A landscape with many valleys, sampled at points; each row gives a point and its height.
A ball rolls from a point to the lowest of its 2 nearest points, and stops where none of them is lower. Distance is the straight distance between rows; heights are no part of it.
j_440 h=646: [158 113  70 126 105 151 146 127 115  92 125  88 131 148 107 136 104  93
 121 133]
j_324 h=490: [ 82  86  94 103 102 154 173 139 109 142 181  84 155 146  62 141  96  63
 113 157]
j_979 h=491: [165 104 107 151 103 135  96 114  81 121 116  59 183 177  91 130 146 143
 140  71]
j_143 h=636: [165 133 145 165  94 108 147 122 129  86 118  97 142  92 147 145 153 108
 107 138]
j_241 h=373: [113  94 178 125 134  85 129 111 156 143 140  92 130 150 164 101 167 130
 160  92]
j_976 h=521: [121 138  78 119 138 158 156 155 110 136 153 142 103 117 122 121  50  85
 110 182]
j_91 h=146: [149 122 124  93 106 114  95 107 123 154 123 146 130 178 146 159 173 103
 210 112]
j_75 h=243: [132 154 121 103 157 110  86 137 115 138 108 167 131 157 136  94 166 137
 152 101]
j_33 h=174: [166 166  91 112 131 129 130 158 108 125 123 177  98 120 176 124 113  92
 138 170]
j_668 h=221: [136 168 137 127 142 112 124 160 113 143 132 182 117 103 174 130 111 115
 135 171]
j_751 h=337: [ 76 149 120 148 138 138 112 154 139 167 127 132 130 137  49 134 140 165
  69  96]
j_707 h=554: [126 181 117 168 136 131 124 189 122 139 124 170 128  90 129 102 133 134
  81 134]
j_986 h=294: [124  94 117 114 135 148 140 116 153 110 119  77 112 124 125 137  98 125
 143 119]
j_546 h=351: [ 71 164 114 121 163 137 124 170 103 191 162 164 102 118  91 117  72 103
 109 173]
j_286 h=211: [147 137 158  87 115 103  89 101 119 134 114 163 142 141 120 163 184 128
 194 106]
j_498 h=316: [145 111 134 149 103  85 156 140 149 109 158 156 103 132 248  69 145 127
 160 151]
j_330 h=644: [158 113 157 164 112 124 157 124 154  88 118 102 126  90 161 109 137 140
 106 125]
j_797 h=171: [ 47 162 146 125 166 149 118 136 134 177 144 158 105  96  75 163  81 145
  90 158]
j_464 h=22: [130 178 121 148 125 111 108 171  78 168 144 164 130 116  83 139 140  81
  99 145]
j_727 h=104: [101 128 165 171 120 128 171 154 140 132 147 101 126  99 186 144  65 103
 125 173]
j_957 h=247: [136 114 118  73 136 156 108  79 143 105  93 125 119 106  99 161 114 148
 186 107]
j_477 h=262: [124 155 133 119 145 131 131 136 112 141 127 154 118  92 123 162  88  96
 119 167]
j_153 h=76: [127 163 113 116 128 127  98 132  79 146 125 153 140 122  50 168 139  99
 109 134]
j_642 h=664: [142 119  83 122 146 170 109 132 125 114 102 100 136 155  87 103 127 168
 107  86]
j_872 h=656: [167 120  81 113 141 157 128 130 118  99 100 113 130 150 123 104 111 125
 138 110]
j_648 h=436: [132 131  80 154 119 146 141 161  94 135 145 112 144 146  68 112 122 103
  78 120]
j_234 h=74: [128 154  98 125 120 120 120 167  84 171 160 149 125 147  89 133 113  58
 125 154]
j_920 h=462: [161 109 191 133  88  81 150  78 138  89 141 136 133  85 174 140 164 134
 141 142]
j_559 h=582: [134 135 148 173 143 124 130 152 152 121 104 139 134 107 140  73 161 195
  86  92]
j_877 h=594: [154  87 139 106 140 117 126  96 151  92 118 123 117 124 170  47 160 182
 134  93]
j_66 h=415: [128 117 161 126 123 107 119 106 141 124 119 103 145 117 109 160 154 120
 144 100]
j_967 h=533: [116 137  79 144 144 154 158 174 137 127 132 133 109 111 128 100  78 111
  94 146]
j_556 h=629: [180 121 145 159  88 122 127 111 112  88 106  91 159 126 118 147 161 129
 115 107]
j_715 h=125: [119 130  76 104 117 131 135 155 100 171 166 140 112 180 120 141 104  55
 151 164]
j_509 h=414: [132 150 160 154  94 108 144 138 120 132 142 141 123 113 183 169 129  83
 140 174]
j_389 h=378: [122 138 122 169  97 102 150 169 129 152 155 104 123 149 173 129 131  72
 132 143]
j_228 h=544: [126 155 121 148 146 138 144 165 148 121 115 158 120  83 156 104 104 141
  95 145]
j_78 h=108: [151 158 107 104 124 140 134 143 103 137 142 168  96 126 167 161  72  78
 151 196]
j_254 h=357: [102 132 149 145 139 133 128 126 151 135 117 116 136 103  78 152 135 159
  82 100]
j_688 h=601: [170  85 144 119 132 128  98  95 127 103 106 108 145 143 137  66 171 199
 132  72]
j_662 h=279: [131 102 153 135  96  99 158 105 153 101 157 130 103 133 252 107 123 130
 173 173]
j_393 h=240: [ 69 152 149 114 181 145 124 117 173 143 107 163 107  90 118 141 103 198
  99 140]
j_649 h=339: [140 117 137 124 138  87 139 140 142 127 145 168 117 142 212  66 168 134
 157 125]
j_763 h=453: [137 110  63 121 105 163 122 141  71 120 146  99 170 173  46 124 117  99
 105 124]
j_510 h=169: [114 107  74 118 122 132 136 156 113 153 153  99 125 187 119 123 116  72
 155 127]
j_852 h=651: [132  95 167 149 127 104 162 115 177  96 132 109 116  86 195  72 128 159
 129 126]
j_820 h=250: [ 71 132 159 108 158 103 110 147 119 198 146 136 125 160 134 159 109  95
 174 130]
j_684 h=310: [129 116 144 133  94  89 134 115 145 138 148  95 124 181 180 151 167  94
 182 126]
j_984 h=564: [132 167 132 151 140 105 118 171 116 147 121 148 142 124 137 107 167 129
 104 108]
j_935 h=420: [134 115 103 178 106 136 149 157 118 117 133  75 148 139 101 124 125 102
  89 111]
j_407 h=212: [163 122  99 109  70 129 102  99 117 128 122 113 130 198 152 173 181  87
 203 125]
j_859 h=86: [114 119 139 109 176 126 139 122 169 115 113 148 110 100 176  78 117 173
 135 121]
j_154 h=302: [ 90 119 125 135 175 121 117 159 147 171 124 108 122 167 118  96 142 130
 132  80]
j_734 h=238: [126 146 179 162 124 102 133 139 137 141 129 132 142  82 132 146 149 126
 100 121]
j_416 h=26: [119 113 145 102 164 135 119 101 169 123 106 129 120 117 124 101 141 185
 134  90]
j_577 h=334: [164 143 143 127  79  91 116 105 113 139 134 161 140 157 162 165 205  87
 167 148]
j_79 h=202: [ 98 142 184 153 148 126 143 126 154 127 125 153 128  64 135 146 119 162
  97 143]
j_232 h=159: [ 88 139 171 171 136 128 155 151 148 145 144 128 124  74 151 148  79 132
 100 163]
j_931 h=239: [122 143  79 101 141 187 123 108 144  97  96 136 107 108  55 146  90 174
  84 132]
j_210 h=500: [ 94 108  81 120 105 136 161 170  89 163 194 110 140 145  84 108  97  50
 105 174]
j_88 h=359: [163 121 109 120 142 108 125 143 130 117 114 146 119 161 191  56 164 140
 153  99]
j_54 h=278: [150 154 142 112 144 111  80 120  99 127  98 169 149 140 105 122 191 151
 135  98]
j_197 h=299: [140 146 161 117 114  86 113 119 115 148 140 195 131 143 181 149 179 107
 170 147]
j_216 h=109: [124  95 175  78 143 122 116  65 158 109 113 138 114  98 140 127 142 170
 170 108]
j_229 h=115: [149 146  99 112 107 148  95 120  86 109 108 134 158 123  50 174 139 114
 125 116]
j_429 h=403: [173 117 130 146  97 101 130 129 119 111 126  99 131 170 176 101 180 116
 144 109]
j_133 h=400: [155 126 110 169  95 110 140 157 110 120 133  88 144 163 146 115 150  90
 119 119]
j_576 h=210: [ 91 113 127 127 138 108 135 147 138 175 148  96 125 176 138 137 121  85
 166 114]
j_746 h=318: [ 67 128 134 149 161 120 132 167 141 175 135 110 130 140  88 127 128 122
 101  96]
j_880 h=138: [122 149 125  96 183 138 123 120 147 118 105 178 108 101 146 112 119 169
 135 135]
j_793 h=324: [ 79 160 159 131 164 141 124 164 113 178 145 167 104 110 144 131  48 118
 128 180]
j_992 h=681: [176 160  72 132 132 159  86 128  70  97  96 140 157 149  84 115 131 148
 101 119]
j_452 h=663: [162 122 104 122 154 147 134 126 141  93  89 120 121 115 142  86 125 161
 116 106]
j_326 h=439: [130 120 197 144 107  94 147  94 142 117 141 130 132 102 177 168 132 112
 151 161]
j_238 h=254: [153 130 153  83 129 111  88  82 119 108 105 175 139 118 131 125 191 157
 172 101]
j_418 h=588: [146 105 142 144 139 115 138 133 148 101 118 156 124 100 175  45 159 188
 106  99]
j_398 h=619: [177 122 132 170 107 140  98 110  97 102 103  94 177 135  95 127 156 178
  88  90]
j_355 h=493: [165  98 170 125 117  88 113  84 128  84 128 169 136 102 151  71 185 178
 115 102]
j_16 h=393: [137 112 161 138 132  97 123 115 141 125 121 121 136 127 147 111 168 143
 134 102]
j_617 h=160: [ 97 111 159 149 145 126 163 134 163 124 137  99 111 108 191 117  71 129
 144 155]
j_895 h=263: [158 122 124 133  60 112 126  89 138 118 141  95 124 186 177 166 190  93
 184 142]
j_467 h=325: [120  90 140 132 135 147 136 106 171 120 110  64 130 127  98 128 119 157
 119  90]
j_148 h=77: [ 61 147  88 137 140 161 139 178 141 174 155 152  95 119  62  98  86 154
  49 147]
j_919 h=287: [ 82 141 146 102 164 127 118 135 116 177 141 148 111 135 144 155  72 103
 161 159]
j_790 h=672: [172 119  72 130 129 171  86 110  84  97 100 101 168 162  71 125 119 178
 117  92]
j_873 h=437: [111 122 164 112 130 117 126  95 144 134 125 106 131 121 124 189 119 103
 166 132]
j_412 h=170: [115 134  88 163 121 173 156 161 147 117 126 118 121 114  74 121 101 165
  42 124]
j_81 h=291: [ 95 138 129 122 132 150 151 135 115 143 150 137 121  86  87 171  63  97
  98 184]
j_902 h=209: [146 130  91 140 118 190 138 124 134  88 110 114 132 116  58 144 100 162
  56 123]
j_896 h=476: [ 93 105 109 107 110 144 143 118 120 137 154  92 144 131  62 176 101  84
 136 131]
j_787 h=458: [ 73 113 159 122 149 130 132 110 136 153 138  96 134 121  82 186 103 106
 146 123]
j_725 h=510: [ 94 118  78 107 144 155 151 163 112 164 165 128 114 141  88 109  76  86
 111 158]
j_469 h=154: [154 130 119 113 117 158  88  94 106  93  85 111 152 125  61 164 148 151
 143  93]
j_773 h=349: [119 138 145 159  85  90 142 141 142 158 162 113 118 175 209 140 151  87
 170 165]
j_189 h=480: [145 112 179 128 123  85 136  93 140  97 138 179 138  80 172 103 162 156
 122 130]
j_606 h=189: [140  89 185  86 119  96 127  58 148 108 139 151 119 116 178 131 147 144
 177 133]
j_868 h=253: [148 115 171  97 103  84 116  83 132 117 141 181 134 134 177 140 178 127
 179 138]
j_388 h=637: [184 133 105 136  84 135 130 114 102  86 114  92 141 143 123 156 137  95
 129 133]
j_451 h=292: [116 123 111  91 133 168 122  95 137 108 107 119 125  96  61 179 103 129
 136 126]
j_205 h=680: [163 138 127 104 132 140 141 104 142  87 115 147 114  89 171 154  99 120
 146 169]
j_486 h=124: [ 92 160  73 154 119 164 133 171 124 148 142 146 123 135  38 115 109 174
  28 129]
j_99 h=610: [161 116 132 144 134 139  85 109 106 116 102 102 165 154 106  94 161 197
 114  73]
j_256 h=352: [128 103 159 161 121 139 123 111 165 124 105  83 143 117  84 134 153 181
  94  74]
j_518 h=185: [121 132 112  92 130 151 143 118 114 135 141 134  99 132 153 176  51  85
 168 180]
j_708 h=200: [144 111 141  94 133 150  99  77 134  94  89 114 139 107  93 138 149 181
 156  94]
j_842 h=220: [117 108 148 132 119 125 168 108 164 106 149  90  98 137 220 128  87 119
 170 163]
j_399 h=130: [ 55 144 130 136 153 164 147 156 139 171 158 150  99 101  82 141  37 143
  75 174]
j_890 h=573: [147 149 122 162 135 135 115 155 116 125 105 133 145 128 108 103 158 155
  80  98]
j_21 h=317: [107 128 119 116 127 159 138 118 124 124 127 128 132  87  52 183  97 122
  90 149]
j_704 h=206: [ 41 145 155 124 172 144 122 128 166 174 122 137 108 113  87 145  98 175
  98 128]
j_292 h=470: [158 103  80 150  88 139 115 131  70 115 138  70 178 187  77 139 131 104
 126 104]
j_371 h=671: [179 141  99 102 135 147 137 116 131  81  96 156 108 112 168 104 120 135
 138 148]
j_110 h=195: [128 164  92  95 165 165 115 131 138 110  97 158 107 106  99 123 108 162
  99 134]
j_273 h=379: [171 107 134 132 115  91 109 124 113 126 128 131 141 176 177  65 199 151
 155  89]
j_167 h=277: [116 131 128 110 162 102 113 159 134 172 128 143 119 170 159  97 155 119
 163 102]
j_175 h=396: [137 151 140 166  91  96 142 152 113 146 145 121 134 131 138 170 140  65
 125 146]
j_789 h=191: [128 139 136  77 175 117 101 109 134 114 108 195 119 117 157  84 160 180
 151 121]
j_336 h=249: [118 109 126 112 130 141 158 111 139 120 137  94 108 127 153 164  67  94
 150 155]
j_759 h=353: [111  84 146 138 129 117 139 117 165 130 127  53 127 155 136 109 138 126
 148  81]

For each start below, name the point where the ball stops.
j_976 -> j_78
j_451 -> j_464
j_793 -> j_464
j_688 -> j_78
j_88 -> j_727
j_66 -> j_78
